Points on a hilly landscape, in no order, each with its height.
From any point a climber steps to the highest of the 2 points nearest to it. It stops when none of these is higher. Distance is the straight distance between rows; heights are no part of it.
z_126: [  2 -18  14 -11 -39   7 -20  -4   0  16  52  -1  -2  21  -1 -23   9   5
   8  37  23  49]  (h 510)
z_543: [ 53  18  -7   5 -10 -14  -7  20  -7   3  27 -25  -7  29  52   4  56  26
  -8  14  24  88]  (h 386)
z_710: [-72  37 -10  11  41  22  48 -33  12  40  13  38  21 -39  24 -30   0 -50
  -9  36  -5 -24]  (h 571)
z_188: [-13  -7  -4  34 -20  14 -39  14  25 -31 -14   8  12  11 -15 -38  -1   2
 -71  42 -10  -4]  (h 590)
z_14: [  2 -28 -51 -32 -24  -2 -47  17  -1  14 -30   5  11   1  15  31   9  23
 -22  52  -1 -85]  (h 739)
z_622: [-11 -16  -2 -37  15 -30 -30  -8   1 -19 -18  12  -5  10   4 -56   4   6
 -46  84   6 -18]  (h 139)
z_252: [-43  -3 -29 -21  27 -18  29 -26   4   3   0  11  13 -14  -5  10   5 -30
  68 -37 -13  21]  (h 589)
z_163: [-54  15 -62  16  11 -37  -3 -33  21   0 -26  34  25 -19   5   0  52   1
 -18  19 -36  34]  (h 559)
z_305: [-27 -25 -26 -57  30 -22   8  13   5 -17 -44  -1  12   5   8 -32  23  -9
  41  -4  14   4]  (h 473)
z_224: [ 24  -3  34  24  12  33 -37 -25   7 -28  -3  38   6  17 -11 -22  42  -9
 -65  -9   2   2]  (h 80)
z_669: [-26   1   6   1  75 -18  10 -68 -22 -10 -26  40 -13 -28  -6   0   7 -11
  -1   4 -16 -44]  (h 715)
z_719: [ 15 -23   5 -18  53  -8 -15 -33 -22 -31 -38  33 -12  -5 -12 -43  45 -11
  -6  20   3 -40]  (h 625)
z_430: [-41  -9 -31  14 -26   1  -6  51  28 -23 -35   0  32  10 -17 -33   5  -2
 -29  -4  -7 -19]  (h 869)
z_876: [ 24  14  18  20   4  -1  12  53   5   8 -39 -24 -22 -44  -9  25 -95 -19
 -13 -53 -41 -33]  (h 158)
z_94: [-45  23 -34  39  -9  -5 -17 -31  30 -22   5  14  33  -1 -28  18  -3   5
 -38  16 -40   6]  (h 656)
z_628: [  5  19  20 -44  65  -7  14  -6   5 -20 -38  -3   0 -15  -1  51 -40   8
  25 -33 -21  -6]  (h 257)
z_545: [-13  26 -22 -11 -30 -21  46 -26 -40  73  65  -7  35  15  14  13  10  -3
   5  12  14  57]  (h 394)
z_462: [-43 -20 -33  30  23 -11  -5 -45   6   2 -10  39   5 -21 -25 -59  53 -22
  -3  15 -11 -11]  (h 834)
z_600: [-22  28 -35  22 -38  -8 -19  -6  42   1   0  -9  35  -3 -12  35 -21  18
 -65  28 -40 -18]  (h 626)
z_961: [ -4 -46  41  -3 -17   9  -8 -28  -2  22  49   5  18   5 -40 -22 -27   8
  18  19  15 -34]  (h 704)
z_897: [ 16 -32  34 -11  37  -4   1 -59 -32  13  17  22 -56 -21   5  -2  23   0
  54  27  22   5]  (h 517)
z_733: [  3 -30   1   4  -6  13  -3 -36  -4   7  21  21   3   8 -13 -12  39 -14
  29 -19   8   7]  (h 548)
z_551: [  8  -1 -38  10  -3 -15 -22  64  18 -36 -65  10  -9  -1  27 -32  58  -7
 -50  38 -11  16]  (h 104)
z_829: [ -3   1   4  35 -13   2 -28   4  27 -14  24  26  14  -6 -16 -16  58 -16
   1  37 -22 100]  (h 522)
z_338: [ 54 -16  51 -16 -19  26 -23  47 -15   3 -10 -24 -37  11  25 -39 -14  11
 -23   6  46 -24]  (h 199)
z_358: [ 21   1  22  -7   2  14 -16  52   2 -20 -45 -16 -65 -23  26 -13 -28 -19
   0 -17  11  14]  (h 152)
z_770: [ 22  -2  48 -17  44  -1  27 -72 -44  31  25  39 -13   0  24  26   9   0
  -4 -13  16  -9]  (h 340)
z_348: [  6  23  16  16 -24  27   6  13  25  -1  31 -20  18   1 -59  31 -67 -24
  13  -8 -31   8]  (h 585)
z_772: [ 68  13   1   6  -3  -8  -8  23 -19 -10   4 -33 -44  21  75  -1  41  36
 -12  -7  37  37]  (h 407)
z_276: [ 10  22  34 -28  -4   4 -20  33  22 -19 -11  -9   0   5   9 -15 -56  -8
 -65  25   3   2]  (h 153)
z_133: [-27   5  16 -25   2 -11  10 -43   0  30  40  28   1 -10   9 -31   2 -34
  -5  56   6  68]  (h 449)
z_915: [ 13 -17  24  -2 -31  19 -24  18  10  -5  30 -21 -25   9 -13 -11 -12   3
  27  23  20  29]  (h 468)
z_484: [ 21 -49  20   2 -27  29 -23  21   4 -20  -7 -10 -11  17 -17 -58  39  -6
  -3  15  28 -26]  (h 438)
z_377: [-12   5  11 -46  41 -27 -11 -31   2 -10 -11  21  -1   6  17 -22   0  -9
 -26  32  -1  26]  (h 480)
z_880: [ -8 -13 -19  31 -34  10  -8   8  16  -2  35  14  12   3 -21  -1  60 -11
  41   0  -9  90]  (h 465)
z_333: [ 36  21  32  38 -42  51   8  23  11  15  45 -22   8   5 -39  47 -72 -17
  -3 -35 -16  -2]  (h 627)
z_269: [-30  24  -3  26   3   7 -24 -45  21 -25   6  33  20  -3 -23 -11  16   5
 -52  18 -30  33]  (h 622)
z_921: [-13   4 -49 -19 -34 -29 -37  26  27 -11 -40 -16 -11   4  40   3   9  20
 -46  69   0  -4]  (h 32)
z_328: [ 13  -7 -36   2  -5  -4 -26  51  -9 -12 -50  -4 -10 -11  19  28 -20  20
 -51  19 -12 -99]  (h 719)
z_445: [ 35 -42  18  -9  11   1 -21 -34 -27 -10   1   0 -46   4  -1 -12  47  22
  58   6  39  -7]  (h 484)
z_171: [  8  -5  18 -20   9  18  -9  37   7 -32 -31   9  15  17  -7 -32   0  -5
 -41  -3  14 -36]  (h 769)
z_519: [ -8 -26  22 -27  63 -22  -1 -57 -20  -8 -17  32 -48 -31   9 -26  15 -11
  36  49  13 -10]  (h 555)
z_98: [ 31  14  -7  33 -36  31  -8  10 -10  -2  45 -37 -43  13  -9  53  -9   9
  49 -11  15  36]  (h 272)
z_625: [-45  16 -15 -40  11 -37  48 -20  11  39  26  -7  53 -16 -34   0 -60 -31
  20   6 -35  -1]  (h 591)
z_720: [  5  -9   1 -19  -5 -30  22 -32 -40  44  44 -19 -16  13  32  -4  15  21
  40  26  40  27]  (h 433)
z_428: [-27 -46  17 -12 -32   3   4  -8  10  28  22  11  35   7 -33 -48  -4  -7
  18   2  19 -30]  (h 649)
z_471: [-51 -34 -36 -25  37 -28  19 -15  -4   0 -33  11   3 -20  -1 -45  30 -15
  52  16   7 -29]  (h 509)
z_617: [ 50  12  57   1  24  25  16  47  -4  15 -31 -17 -16 -44  -6  43 -79   7
   9 -61 -21 -27]  (h 147)
z_155: [ -1  30  -1 -15   9 -17 -10  13  33 -33 -25 -37 -24 -15  -1  33 -68   4
   7  24 -21  -3]  (h 165)
z_818: [ -5  37  -7  11 -15  20  13  33  19 -23 -14  -2  -6  -6   5  33 -19 -30
 -12 -45 -23  49]  (h 239)
z_898: [ 11  14 -28  23  17  -9 -33  27  15 -40 -58  25   2   5  13 -33  66  -2
 -84  35 -20  17]  (h 97)
z_280: [ 28  -4   6  -3 -47   2  -4  35 -24  20  25 -46  -3  38  32 -15  -2  42
   6  -5  49 -14]  (h 220)
z_101: [  3  26  12  14 -48  39  13  16   9  19  32  10  38  31 -18  23  -7 -12
 -32 -45 -12  32]  (h 335)
z_572: [ -7  27 -42  -2  -2 -13  -4  57   9 -27 -73  -7 -18 -14  40  19 -15  -2
 -56  -3 -15 -22]  (h 50)
z_458: [ 25  24  51 -36 -11  13  -8  45  11   7  -5 -28  -6  -9   7  -1 -82 -17
 -39   3  -6  -4]  (h 160)
z_867: [-41 -30   1 -47   4 -30   2   0   9   3  -2  -5   4  -4  -3 -45 -23  -7
  29  46   9  -8]  (h 116)
z_410: [ 36 -33  36   8  17  35 -10  16  -9 -26 -24   3 -37  -9 -13  15  10  18
  44 -40  21 -52]  (h 380)
z_621: [ 17 -40  39 -26  29   2  29 -27 -34  38   5  10  21   0  -3   7   1  25
  31 -30  18 -53]  (h 338)
z_81: [ 30 -14  66 -14 -12  17 -10 -13   0  37  56 -14  11   6 -30   6 -58  20
   1  26  10 -19]  (h 659)
z_384: [  9  -8 -15   8 -24 -15 -27  50   7 -11 -42 -22 -29 -20  10   3 -56  14
 -57  45 -12 -73]  (h 702)
z_21: [ -4 -46   2  -3   0   5 -26 -11   7 -22 -10  12  -7   1 -32 -65  46 -15
   5  40  20 -13]  (h 474)
z_456: [ 11  10  -5 -22 -19 -32  27 -24 -39  56  62 -28   8  35  27 -10  -8  24
   9  36  33  44]  (h 415)
z_748: [ 23   4  29  63 -14  54 -16 -14  10 -36  13   9 -32  -3 -29  32  -9  -4
   0 -40  -5  -7]  (h 172)
z_573: [-14   9   6  21 -10  16 -28 -32  19 -16  35  29   7   4 -27 -16  21 -13
 -20  22 -12  65]  (h 581)
z_590: [-71  10 -43  28   8 -13  13 -36  20   7   0  40  31 -23 -22 -25  46 -26
  16  -9 -37  44]  (h 608)
z_758: [ 29 -24   9  41 -40  29 -15  48  16 -11 -18  12  -7   0   4 -39  69 -17
 -27  -9  12  31]  (h 717)
z_138: [ 27   8  47  40 -38  42   1  31   8   8  21 -12  -4 -13 -28  17 -72 -24
 -33 -28 -22 -27]  (h 661)
z_203: [ 17  51 -26  36   7 -15  35 -24 -49   7  60 -46  11  39 -13  54 -24  36
  23 -36   3  19]  (h 103)
z_790: [ 44  27  40 -20 -15  27  13  36  -4  23   8 -13   9  11  29  33 -40   1
 -33 -54  10  -3]  (h 391)
z_192: [-34   5  -7  -1 -25   4  -7  42  32 -10 -15   8  34  15 -22 -30  -4  -7
 -27   9  -1  32]  (h 799)
z_434: [-10  -6 -17 -56  36 -11   3  41   6 -29 -61  -6  11   6  10   5  -8  -1
  18 -28   9 -30]  (h 447)
z_146: [ -2  14   6 -29  15 -16 -26   7  13 -28 -23   3   8   7   9 -13 -33  11
 -73  54  -2 -18]  (h 146)
z_444: [ 38  25  -3  26 -47  18 -10  18 -19  22  51 -60 -29  19 -24  50 -46  25
  51  13  20  15]  (h 253)
z_979: [ 49  -5  57  -4 -12  18 -15  22 -18  18  12 -30 -43  -3   3  20 -37  39
  31  -1  32 -21]  (h 223)
z_864: [-23 -23 -26  57 -30  16 -17  23  22 -43 -27 -13  -7  -7 -34 -11 -18   2
  -3   4 -11 -64]  (h 382)
z_387: [ -9 -12 -44  -9  53 -11 -16 -26 -13 -42 -56  33  -1  -4 -14 -21  52   0
  -7   4 -20 -67]  (h 660)
z_852: [-35  17  -4 -38 -18 -10  32  13  23  24  24 -19  52  16 -33   8 -51 -18
  26 -12 -20  14]  (h 635)
z_470: [  4  31  26 -46  -2  12  12  49  16   5 -17  -1  35  18  15   7 -26 -13
 -54 -45   5  14]  (h 410)
z_242: [ 16 -28  27 -41  61  -9   8 -36 -32 -10 -34  36 -27 -11  -5 -17  33  -7
  30   5  17 -34]  (h 592)
z_448: [ 16  46  14   1 -25  26  11  38   0   1 -13 -13 -37 -20  13  38 -51 -37
  -9 -62 -15  38]  (h 262)
z_218: [ 28  41  16  44 -24  52 -10  -2   0 -13  25  -4 -25   7 -12  50 -16 -20
 -15 -39 -11  43]  (h 189)
z_381: [ 18  26 -46  49  -1 -28  22  -7 -32 -10  46 -24   0  34  21  15  47  37
  20 -13   8  65]  (h 346)
z_4: [  1  12 -35  65  -8 -32  34 -26 -40  14  50  -3  21  26  12 -23  64  28
   8  -8   8  47]  (h 330)
z_618: [ 13  31   8  -8  30 -17 -10   8  19 -29 -38 -18  -7  -6  17  47 -60  13
 -47  18 -23 -32]  (h 157)
z_696: [-18 -35 -60 -33 -15 -10 -42 -19  -4  34 -26  19  11 -13  11  35  31  17
   5  41  -9 -82]  (h 724)
z_582: [ 18  17  12 -39 -16   8 -12  49   8  -7   0 -27 -29  11  40   6 -10 -10
  26 -15  23  65]  (h 201)
z_636: [  0  -2  28  35 -12  22  -7  29  23 -20   1  -9  19  -4 -28   0 -61 -11
 -65  -8 -27 -54]  (h 696)
z_179: [-20 -13 -25 -23  15 -21  -5   4  23 -16   2  11   1  -9   5 -19  40 -14
  26  14  -8  86]  (h 414)
z_325: [-55   1 -47  16   3 -21   8 -36  21  -5   0  -4  30 -17 -36  18 -22   1
  35   0 -40 -27]  (h 736)
z_685: [-67 -20 -29  17  12 -24   6 -46   6  10  12   7 -18 -42   0 -39  -6 -14
  31  69  -8 -22]  (h 357)
z_774: [-74   3 -48  34   3  -9  18 -40  10  -3  10  20  19 -20 -29 -11  16 -28
  42  -8 -30   6]  (h 667)
z_287: [-46 -24 -62   4   8 -23 -24 -48 -11  36 -17  20  12 -27   5  21  16  13
   1  32 -21 -85]  (h 723)
z_170: [ 19  16  -6  -7  11 -14  28 -42 -38  27  32  11   8  21  33  26  35  17
  -4 -34  10  40]  (h 364)
z_686: [-39 -38  15  -3   3   5  18 -30 -11  28  13  32  45  -5 -31 -63  -2 -20
  -7   1   9 -58]  (h 602)
z_728: [ 23 -20 -22   2   6   2 -17  67  22 -52 -59  -4 -31  -8  18 -53  58 -19
 -17  20   8  12]  (h 115)
z_614: [ 57 -31  -2  23 -15  13 -12  36   8 -15 -20  -7 -13   4  10 -39 113 -13
   1  -3  17  25]  (h 657)
z_351: [ -8   0 -17 -53  34 -34 -18  16  15 -43 -46   0 -16   3  25 -20  12   3
 -11  39  -2  23]  (h 456)
z_569: [-42  -9  -9  10  21 -14  20 -35   6   4  16   2   6 -30 -51  21 -39 -18
  66  -8 -30 -16]  (h 678)
z_413: [ -5  -2 -29  13  30 -11 -11  18  29 -26 -41  39  24 -13   5 -26  85 -15
 -12   0 -20  62]  (h 569)
z_882: [ 31   6  12   3 -29  21   1  46 -17   9 -19 -24 -49 -14  35  11 -20  -9
  19 -57  23   3]  (h 168)
z_950: [-21  24 -56 -18 -36 -33 -22  33  39  -6 -39 -24  -2   0  36  35 -11  17
 -33  39 -13  18]  (h 36)
z_993: [ 10  -5 -34  38 -37  19  -2 -14 -17  -6  47 -17 -21  24  -8  33  29  12
  56 -25   3  42]  (h 292)
z_375: [ 12 -25 -21   0  -9 -23  24 -27 -28  28  33  -9 -12  13  37 -23  59   8
  43  10  31  21]  (h 454)
z_587: [  8  -7  13  35 -32  18 -29  59  21 -28 -27  18 -21  -6  -3 -53  15 -19
 -63  21   1  15]  (h 640)
z_385: [ 25  48  -4  17 -54  20  20  16 -16  33  54 -22  35  38  -9  37 -14  16
 -20 -29  -1  39]  (h 353)
z_438: [-46 -13 -42  19  25 -22 -13 -51  -6   8 -18  29  14 -17 -19 -33  24   2
 -14  29 -13 -68]  (h 760)
z_257: [ 24  24 -20   9 -18  -2  -2  -2 -14  13  47  -8   1  25  23  19  41  14
  17   3  12  87]  (h 366)
z_120: [ 17   5   3  32 -39  37   1   2  -5  -3  29   2  12  31  -1  16  34  10
 -15 -41  13  26]  (h 316)
z_295: [ 51 -38  23  10 -15  37 -15  35 -16 -21 -31  -7 -48   7  -2 -30  41   5
  21 -13  38 -50]  (h 406)
z_683: [-10  16 -19  48   2  12 -16  14  16 -58 -44  19 -16  -9  -1  15  -2  -7
 -52 -20 -26 -13]  (h 63)
z_976: [ 26 -11   1  -8  -3   2 -16  75  19 -34 -44  -6 -53 -18  37 -31  23 -24
   2  -1  21  42]  (h 133)
z_265: [-14 -14   9 -34   9 -16  16  35  20   7  -9 -30  37  -7 -30  11 -66  13
  49 -10 -16 -36]  (h 186)
z_659: [-30   5  -7 -38 -34  -2  29  21  10  31  21  -1  45  20 -11   5   2 -18
  25 -25   4  48]  (h 582)
z_403: [-26   1 -24  -7  11 -15 -11  18  15 -26 -29   5  42  14  -8  -4 -12   6
 -47  -2 -13 -44]  (h 814)
z_284: [ 48  18  -9  23  17 -27   2 -15 -36 -26  19 -35 -38  36  50   8  36  46
  20  -6  30  34]  (h 426)
z_233: [-50 -35   0 -36  17 -34  30 -13   2  30   4  -1   4 -27  -5 -25 -41 -17
  57  28   4 -30]  (h 102)
z_918: [ 45 -21  55 -19 -10  11 -19  12 -20  11  13 -27 -37  26  16 -10 -12  43
  17  28  44 -22]  (h 212)
z_87: [-57  -4 -77   5   4 -42  -9 -59  19   9 -13   9  -6 -28  23  21  23  -2
  23  39 -23  -8]  (h 401)
z_396: [-28 -20 -21  24 -11  -7 -34  -4  26 -44 -15  -8 -11  -8 -32 -23  -9   5
   8  31  -8 -33]  (h 403)
z_875: [  2  36  -1  43 -15  34  -2  25  24 -14  11  21  -5   0 -11  26  16 -24
 -16 -30 -19  79]  (h 213)
z_234: [ 34  24   6  43 -39  -4  12  40 -29   4  18 -60 -18  32  32 -17 -29  51
  -3 -14  34 -16]  (h 228)
z_59: [-27  -2 -28 -18  31 -31  -6 -12   6 -11 -34  -1  24 -10  -2  24 -25  19
 -10  16 -15 -40]  (h 780)
z_830: [ 27  38  22   4   5  35   6  29   0 -19 -16 -16 -39 -23   4  66 -41 -14
  41 -70 -14  15]  (h 287)
z_466: [-27 -12 -17 -14  41 -29   1 -30  10  -2   6  30 -12 -33  27 -33  56 -34
   5  40  -3  74]  (h 402)
z_673: [-16 -12 -37  -4  24 -25 -25  -4  13 -44 -35  10 -10  -5  10 -28  40  -2
 -12  42 -11   9]  (h 436)
z_290: [-13  -9   7  13 -13  11 -26  10  31 -40   0  -6 -24   0 -13 -16 -17  -6
   1  20  -4   7]  (h 428)
z_865: [ 13 -13  59 -39  -1   5 -17 -15  -1   5  22  11   7  20  -5 -28 -23  -1
 -37  28  22   2]  (h 166)
z_868: [ 14  -9  46 -10  56  10  29 -70 -38  30   4  54 -12 -24  14  -5  25 -18
 -12  -6  18 -37]  (h 329)
z_694: [-35  -4  19  -8  11   2  37 -41 -10  49  45  15  25 -24 -17  -2 -36 -36
  31   0  -7 -14]  (h 528)
z_283: [  3 -11  16  15 -44  -4   2 -44 -28  50  79  13  12  15 -12 -28  16   7
 -12  41  26  25]  (h 556)
z_149: [ 28  10   4  21  11 -10  34 -32 -47  13  25 -11  29  38  17  23  16  43
 -17 -61  19 -39]  (h 344)
z_167: [ 17  12   1   8  -8   8  30  -9 -33  19  31 -23  37  37  10  36  -3  36
  18 -71   9 -26]  (h 356)
z_461: [-43  29 -50  18  -5 -15   2 -28  29 -16  -4   1  48  -2 -29  48 -23  -1
 -10 -18 -55 -10]  (h 692)
z_409: [  7 -16 -22  15 -41  -9  12  34   1  22   9   3  34  23  13 -21  82  11
  20 -12  18  60]  (h 502)
z_258: [  9   7  20 -26  23  -1  16 -60 -32  33  28  31  -4   7  24   5  27 -12
 -12 -12  12  33]  (h 352)
z_889: [  0 -33  15  -1  11   9 -20 -42   2 -12   9  21 -18  -7 -18 -36  27 -12
  18  26  11   1]  (h 511)
z_206: [ 42  27  -4  37 -43   8   4  36 -35   7  38 -72 -38  27  17  19 -39  40
  31   0  24   1]  (h 238)
z_342: [ -7 -10  29  -5  18  -1   5 -30   7   5  24   2  21  -8 -48  30 -52   0
  32  -8 -21 -14]  (h 624)
z_832: [-14 -14 -29 -28   6 -32 -28 -11   5   3 -30  -8  14  -1   5  21 -21  32
 -24  53 -13 -61]  (h 758)
z_762: [ 21  14  38  30   6   0 -14  27   3 -21 -26  -9 -46 -45  -8  24 -88  -9
 -46  12 -35 -32]  (h 658)
z_916: [ -1  18   6 -52  23  -4  14  49  15 -17 -42 -11  35   1  12  14 -43  -6
 -27 -47  -9 -22]  (h 427)
z_402: [ 19 -15   6  39 -28   9  12 -30 -17  16  28  10  26  38  -1 -19  66  17
 -23 -31  17  -4]  (h 317)
z_173: [-37 -19 -11 -35  -4 -33 -14  11  14  -8 -14   3  20   6   0 -65   9   2
 -30  64   4  10]  (h 130)
z_42: [ 53   7  60   1  26  37   0  22 -15  -4 -16   0 -33 -17   5  51 -42  24
   5 -50   4 -35]  (h 137)
z_502: [-14 -17  16   7  -2  19   1 -24   4 -10  20  13  16   7 -35  13  -7  -6
  21 -29  -4 -13]  (h 587)
z_273: [  2  15   9 -11   7  -9  15  43  37  -9 -26 -44   8 -18 -18  29 -93   5
  22  -1 -35 -33]  (h 176)
z_828: [ 15  -8  32  35  -7  25   0  39  12 -15  -8 -18 -39 -36 -32  32 -59   3
  52 -30 -10 -31]  (h 337)
z_819: [ -3 -27  22 -41  -7   7  10  26   8  12  -1 -17  28  12 -16  -3 -36   0
  25 -23  12 -24]  (h 197)
z_802: [-34  21 -50  17  19 -29  -6   1  25 -24 -40  28  30  -7  22   7  57   6
 -30  11 -38  64]  (h 534)
z_574: [ 28  11  -8  48 -12 -13  23 -21 -35 -13  21 -15  20  51  22  -8  48  45
 -33 -45  20 -17]  (h 331)
z_695: [ 47 -20  19 -57  30 -10   8  -6 -42   8 -28  -1 -12  27  33  -7  45  22
  17 -20  46 -25]  (h 311)
z_191: [ 15   3   6  21  15  17 -28  -1  16 -36 -19  38  12  11 -18 -46  66 -15
 -64  19  -7  14]  (h 88)
z_313: [-20  -9 -17 -17 -25   6  17  15   4  17   3  15  38  18   3  -9  46  -1
  20 -50  14  39]  (h 540)
z_180: [-27 -34  -5  -7   6 -10 -17   0  -4  -3 -13  14  39   7 -37 -63   4  -1
 -38  31  -1 -67]  (h 564)
z_595: [-43  32   4  17  50  23  37 -46   4  36  14  48  -2 -41  38 -28  28 -64
 -12  26   5   8]  (h 614)
z_207: [ 42 -35   2   4  -2   0  -4  -9 -26  -7  -4 -27 -38  23  20  -3  55  42
  51 -12  38 -14]  (h 464)
z_937: [ 67  24  56   3  25  21   9   2 -22  12   7 -11  -9   3  15  75 -30  38
   5 -59   2 -22]  (h 128)
z_517: [ 22 -14  24 -21 -23  13   2  16 -14  18  19 -22  14  33   9  -7   9  18
   1 -22  31 -13]  (h 210)
z_925: [  6  19  -5 -46  -5  -6  -8  15  13  -3  22 -17 -15  11  12  24 -17 -16
  46   8   2  89]  (h 226)
z_201: [ -3 -31  18  53 -24  35 -18  37  18 -34 -15 -10 -28 -18 -39   2 -34  -9
  26 -29  -6 -55]  (h 360)
z_485: [ 13   5   1 -45  37   4   0  15  -2 -30 -35   8  -7   9  28  15  35 -14
   5 -47  11  25]  (h 286)
z_373: [  7  11  13  -3 -33  24   7  -7   2  17  59 -20  13  19 -39  33 -39  -4
  26  -6   1  25]  (h 541)
z_576: [ 45 -15  76 -15   6  28  -7  18   2  15  23 -14  18   2 -24   7 -67  16
 -29  -7  -2 -47]  (h 695)
z_340: [-18   3  -5   9 -57  28  -1   2   8  28  60 -18  25  24 -50   7 -11 -13
  29   5   3  46]  (h 501)
z_175: [-17  -2  17 -14  -6   1  10 -52 -14  38  54  14  -1  -9 -21  -9 -31 -23
  21  31  -1  24]  (h 492)
z_702: [ 23 -25  13 -23  18 -26  32 -26 -50  39  -2  -7  11  28  25  -5  32  39
  25 -25  40 -51]  (h 324)
z_670: [-44  15 -19 -12 -33 -14  -1  22  43  -9  -5 -17  35  10 -14  -8 -37   3
 -24  37 -26  23]  (h 734)
z_398: [ 22  14  27 -57  51   5  -2  10  -7 -18 -23  -2 -14   1  22  34 -16   3
  25 -35  10  15]  (h 271)
z_552: [  2  35   6 -18  49  -9  17 -15  19 -29 -20 -13  14 -15 -22  78 -55   3
  19 -44 -50 -16]  (h 246)
z_159: [-28  34 -16 -18 -23 -27  13   6  43   5  13 -32  43  -1 -26  15 -68 -11
  -6  38 -41   3]  (h 687)
z_331: [ 15 -27 -14  10   8   6  -5  20  15 -19 -26  23  23  -3  -7 -39 117 -21
   5  -4  -6  45]  (h 609)
z_336: [-29  14  20 -26  17 -12  50 -29   5  60  40   4  36 -28 -21   0 -71 -47
  22  25 -24 -11]  (h 558)
z_367: [-20 -24 -11   3   0   0  32 -39 -22  40  35  14 -24 -16  22 -16  39 -29
  65   9  23  16]  (h 490)
z_577: [ 41  -6  34   0 -28  14  -1  20  -7  23  32 -47 -22   6 -17  33 -41  45
  73   4  23 -12]  (h 236)
z_30: [ 38   1  -6  18   1 -33  15 -10 -39 -12  12 -46 -34  32  25  -1  20  62
  51  -9  31  -9]  (h 444)
z_648: [ 32  -2  49 -14 -19  24 -28  14   0   1  13  14  13  23   9 -37   7  -4
 -72  24  25   6]  (h 178)
z_904: [-34   9  10  13  63   6  19 -74 -10  13   3  50 -30 -41   9 -16  18 -37
   8  30  -6 -14]  (h 668)
z_339: [-74  11 -20   3  28 -13  28 -45   5  29   0  32  31 -31   4 -24  -1 -29
 -10   7 -18 -23]  (h 533)
z_845: [ 18 -49  27 -11  10  12  -2  -8 -14  -7 -13   9  -3  12 -26  -9  21  18
  40 -24  24 -57]  (h 358)
z_553: [ 38   2  49   4 -25  27 -18  41  -1   2   0  -5 -21  11  21 -29 -10  -5
 -66  -5  27  13]  (h 187)
z_489: [-58 -10 -54  14  24 -38   4 -66   5  11  -6  17 -33 -46  18   5  -2  -2
  36  61 -21 -20]  (h 384)
z_193: [ 15 -16  45   1  11  31  -8  28   6 -22 -15  -1   5   5 -18  -1 -43  -3
 -31 -12   0 -53]  (h 729)
z_84: [-43  -2 -24   4   9  11  49 -35 -13  29  21  26   0 -25   6  -1  27 -43
  69 -28   5  13]  (h 537)
z_289: [  2  39  -2 -25   6 -13   2  60  20 -14 -51 -24 -28 -17  28   7 -68 -19
 -31 -23 -15   8]  (h 37)
z_299: [ -6   3 -40  49 -38  -3  19 -30 -32  33  67  -6  17  28  -9   3  45  15
  37  -6   9  37]  (h 313)
z_151: [-17 -23   4  38 -13  15   2 -49  -6  37  48  45  -1 -14  -8 -57  76 -24
   2  31  11  43]  (h 650)
z_187: [-20  33 -27 -25 -11 -17  -1  68  30 -19 -59 -16  -4  -9  37   5 -34   0
 -42   1 -11  18]  (h 44)
z_730: [-34  -9 -30 -21  11   2  16   0   6 -15 -15   8  18   6  -5   4  39 -17
  45 -59  -5  25]  (h 547)
z_745: [ 23  -2  19  16 -12  35   7  20  -4  -2   4 -20 -15   0 -17  51 -17   9
  58 -50   2 -14]  (h 314)
z_599: [ 44  51  20 -22 -21  18  12  18  -6  33  36 -36  13  32   9  48 -48   1
 -14 -33   9  32]  (h 372)
z_164: [-35 -47  -5 -11  27  -7  30 -27 -18  14 -15  27 -18 -26  -8 -35  29 -24
  78   4  16 -36]  (h 557)
z_323: [ -8  26 -41  39 -18  -6 -17  29  16 -22 -53   9 -24 -21  27  40 -13   1
 -83 -10 -30 -20]  (h 56)
z_320: [-23  23 -15  42 -36   5 -20  22  35 -26  -7  -8   7 -13 -16   9 -42  -1
 -74  29 -32  -8]  (h 604)
z_472: [-25 -26  -7  40  -3   3 -13 -30   8  20   4  50  16 -17 -32 -71  94 -25
 -10  27 -14  36]  (h 727)
z_760: [ 50  -3   7 -38  22   9  -5  15 -15  -7 -31   0 -17  21  41   5  54   9
   1 -42  30  14]  (h 299)
z_401: [-52 -32  -8   8  27 -14  19 -40  -4   6  -7  20  -5 -33 -39  -1  -8  -8
  68  -3 -11 -42]  (h 623)
z_850: [-20  -7   1  -5  60 -29  -4 -49  -1 -20 -27  22   9 -17 -12  24 -20  12
   1  -1 -27 -43]  (h 749)
z_34: [ -2  33 -15 -11 -10 -27  45 -28 -46  56  51  -9  43  35  25  27   3  17
 -13 -30  16  33]  (h 378)
z_746: [ -7 -22   0  35 -27   6  24 -48 -25  59  71  16  -7  -5   9 -42  46  -4
  14  40  29  16]  (h 593)
z_836: [ 31  24   4 -21 -27  14   6  60  -4  18 -15 -25 -24   7  51  14  -4  -2
  -2 -43  27  45]  (h 184)
z_22: [  3   6 -43  13   2   6 -39   0   4 -14 -34  15  14  -4  11  49   2  24
 -61   4 -25 -82]  (h 703)
z_243: [ -1  -6 -42  10  34 -13 -30 -36  -6 -32 -50  27   7   4  -8  15  35  27
 -35  12 -21 -79]  (h 684)
z_676: [ 46  16  40 -14  30   8  14 -23 -23  20  26 -11   5   4  -8  68 -36  32
  30 -44  -5  -1]  (h 121)
z_329: [  24   30   27  -14   -5   -2   13   55   27    9  -17  -44  -10  -30
   -9   15 -113   -9   -7   -5  -24  -16]  (h 167)
z_506: [  1  36  11 -57  20  -7   2  15  20 -14  -4 -22  -8  -1   9  39 -41 -12
  20 -10 -14  52]  (h 250)
z_996: [ 24   0  31  12  18  -5 -23  39  -7 -28 -46  -7 -49 -34  10  -4 -70   1
 -54  19  -8 -52]  (h 680)
z_264: [-23 -30 -15 -23 -16 -19  12  31  15  19  -7  14  27  -1   6 -43  70 -16
  35  10  10  75]  (h 457)
z_863: [-48  -1 -16 -26  36 -30  17 -40  -4  12 -16  32  18 -19  17 -37  14 -22
 -17  20  -7   0]  (h 506)
z_459: [ 38  30   8  11  10   1  24 -39 -40  24  51 -25  -3  18 -19  86 -27  32
  44 -30  -1  10]  (h 113)
z_497: [-38  -8 -70  -9   1 -38 -26 -25  15  -8 -25   2  -5 -10  16   4  33  16
   3  44 -17 -20]  (h 417)
z_394: [ 39  31  13  23 -27  30  23  21 -23  20  18 -22  10  21  20  43 -10  18
 -29 -81  10 -13]  (h 374)
z_390: [ 19  19  23  35   7  36 -27   1  11 -52 -16  26 -22   0  -8  -5   3 -16
 -59  -8  -8   5]  (h 72)

Where does a climber stop that starts at each point below?
z_489: z_59
z_921: z_59
z_258: z_252
z_979: z_328
z_373: z_430
z_206: z_328
z_218: z_462
z_396: z_462

Call two points neighbours if one is among the 2 nearest of the other. Go from one point of each pair to the other, from neighbour to neighbour, staying as high as possible. Name the lowest point that can't be avoided.
z_961 / z_59: z_81
z_852 / z_325: z_880
z_252 / z_430: z_313
z_462 / z_430: z_287
z_758 / z_325: z_188
